Each row is a point on a landscape with many peaks, with its height.
A climber steps from a point to the highest of its 3 nearest points, and stops where none of them is higher. Distance is the straight distance between rows; heights are no part of it.
<385> (h 0.05): [143 161 144 117 137 131 111 155 153]
<704> (h 6.34): [111 119 118 124 123 141 127 122 114]
<549> (h 3.53): [137 155 109 113 111 141 119 161 144]
<173> (h 4.23): [118 125  68 128  87 150 136 144 114]
<568> (h 6.33): [124 141 139 120 141 134 114 132 131]
<119> (h 3.97): [121 135 183 157 180 107 104 107 124]
<727> (h 4.19): [124 132  80 122  93 147 131 147 122]
<274> (h 4.83): [127 145 171 142 173 116 106 119 133]
<189> (h 4.41): [139 153  82 120  90 146 127 166 140]
<162> (h 7.70): [159 174  85 114  84 138 129 187 162]
<575> (h 5.60): [116 123 162 143 164 121 112 107 119]
<517> (h 5.66): [164 182 107 108  96 130 132 189 173]
<635> (h 6.74): [168 183  86 114  82 135 136 194 169]
<318> (h 3.94): [103  95  86 127 102 143 148 109  99]
<708> (h 6.84): [119 131 129 122 134 140 120 126 121]
<504> (h 4.70): [102  62 107 124 106 133 155  80  89]
<563> (h 7.39): [103  76 140 136 144 125 140  80  96]
<431> (h 2.31): [160 177 126 107 113 131 122 177 170]
<739> (h 5.25): [108 104 109 122 116 142 137 111 106]
<265> (h 5.11): [168 187 116 105  99 128 132 188 182]
<590> (h 4.10): [108 103 160 143 163 119 124  91 102]
<361> (h 5.04): [149 158  54 131  73 147 134 177 141]
<539> (h 3.99): [102  79 108 125 115 137 146  94  98]
<266> (h 1.19): [148 167 134 110 124 130 117 164 162]
<481> (h 4.08): [118 135 112 118 119 143 124 137 125]
<654> (h 3.51): [161 178 138 106 120 129 122 175 172]
<677> (h 4.31): [151 176 171 122 156 112 106 150 163]
<48> (h 5.68): [176 192 147  99 121 115 134 186 192]
<283> (h 5.26): [107  30 125 130 114 122 161  57  84]
<529> (h 7.44): [169 179  69 121  72 137 136 195 162]
<287> (h 6.53): [111 118 146 133 153 128 120 107 115]
<637> (h 5.78): [106  81 149 140 153 119 134  77  96]
<679> (h 3.79): [112 112 187 171 189  97 111  89 110]
<419> (h 5.82): [127 145 157 128 156 126 109 128 136]
<218> (h 4.07): [104  99 133 129 139 130 133  98 104]
<136> (h 6.42): [106  77 170 155 170 104 130  69  95]
<22> (h 7.31): [109  97 190 178 189  91 117  77  98]
<239> (h 6.55): [121 135 152 133 156 128 110 119 126]
<480> (h 3.92): [129 148 108 114 115 144 121 151 135]
<491> (h 8.31): [108  87 179 166 181 104 124  73  97]
<141> (h 6.20): [171 190 170 109 146 109 117 170 186]
<711> (h 8.56): [163 186 157 107 135 119 118 171 181]
<67> (h 4.86): [100  67 112 125 113 134 152  82  92]
<535> (h 4.32): [111 112  77 126  95 148 138 130 107]
<618> (h 5.63): [151 166  77 119  83 144 130 179 153]
<713> (h 5.22): [112  77 193 188 187  83 127  66  91]
<204> (h 5.41): [107  41 144 135 133 117 153  56  86]
<341> (h 4.38): [114 118 173 153 178 110 112  98 114]
<256> (h 5.00): [133 155 178 139 172 114  99 131 143]
<52> (h 5.42): [103  58 129 131 128 127 151  74  89]
<707> (h 7.57): [114 123 140 127 145 132 119 117 119]
<360> (h 8.19): [141 162 168 126 160 114 102 141 150]
<62> (h 7.78): [162 169  47 134  67 143 138 190 150]
<138> (h 5.88): [103  62 142 136 141 119 147  68  91]
<85> (h 4.14): [121 131  99 120 106 145 126 138 122]
<690> (h 4.18): [129 138  64 128  83 150 137 155 125]
<84> (h 5.72): [108  57 160 151 154 109 146  58  89]
<558> (h 5.75): [110 114 123 124 130 137 131 112 109]
<475> (h 2.61): [140 161 121 111 120 135 118 160 149]
<470> (h 4.51): [108 111  93 123 105 145 139 122 109]
<609> (h 4.03): [147 165  94 114  95 141 124 174 152]
<647> (h 5.55): [108  45 153 140 144 111 148  55  88]
<392> (h 3.50): [152 172 109 108 101 137 124 175 161]
<452> (h 5.27): [172 191 132 100 109 122 134 190 188]
<410> (h 3.95): [102  94 128 129 135 134 137  94  99]

For each start below, name the point where the climber stops.
<690> => <162>
<84> => <491>
<265> => <162>
<647> => <563>
<204> => <563>

Call two points neighbours if one is among the 3 nearest of the other. Go from one point of each pair to the other, from neighbour to neighbour, staying as high as possible. Name the lowest point that can't be avoided.
<360>, <162> => <677>
<707>, <360> => <419>
<162>, <711> => <265>
<491>, <563> => <637>
<162>, <62> => <529>
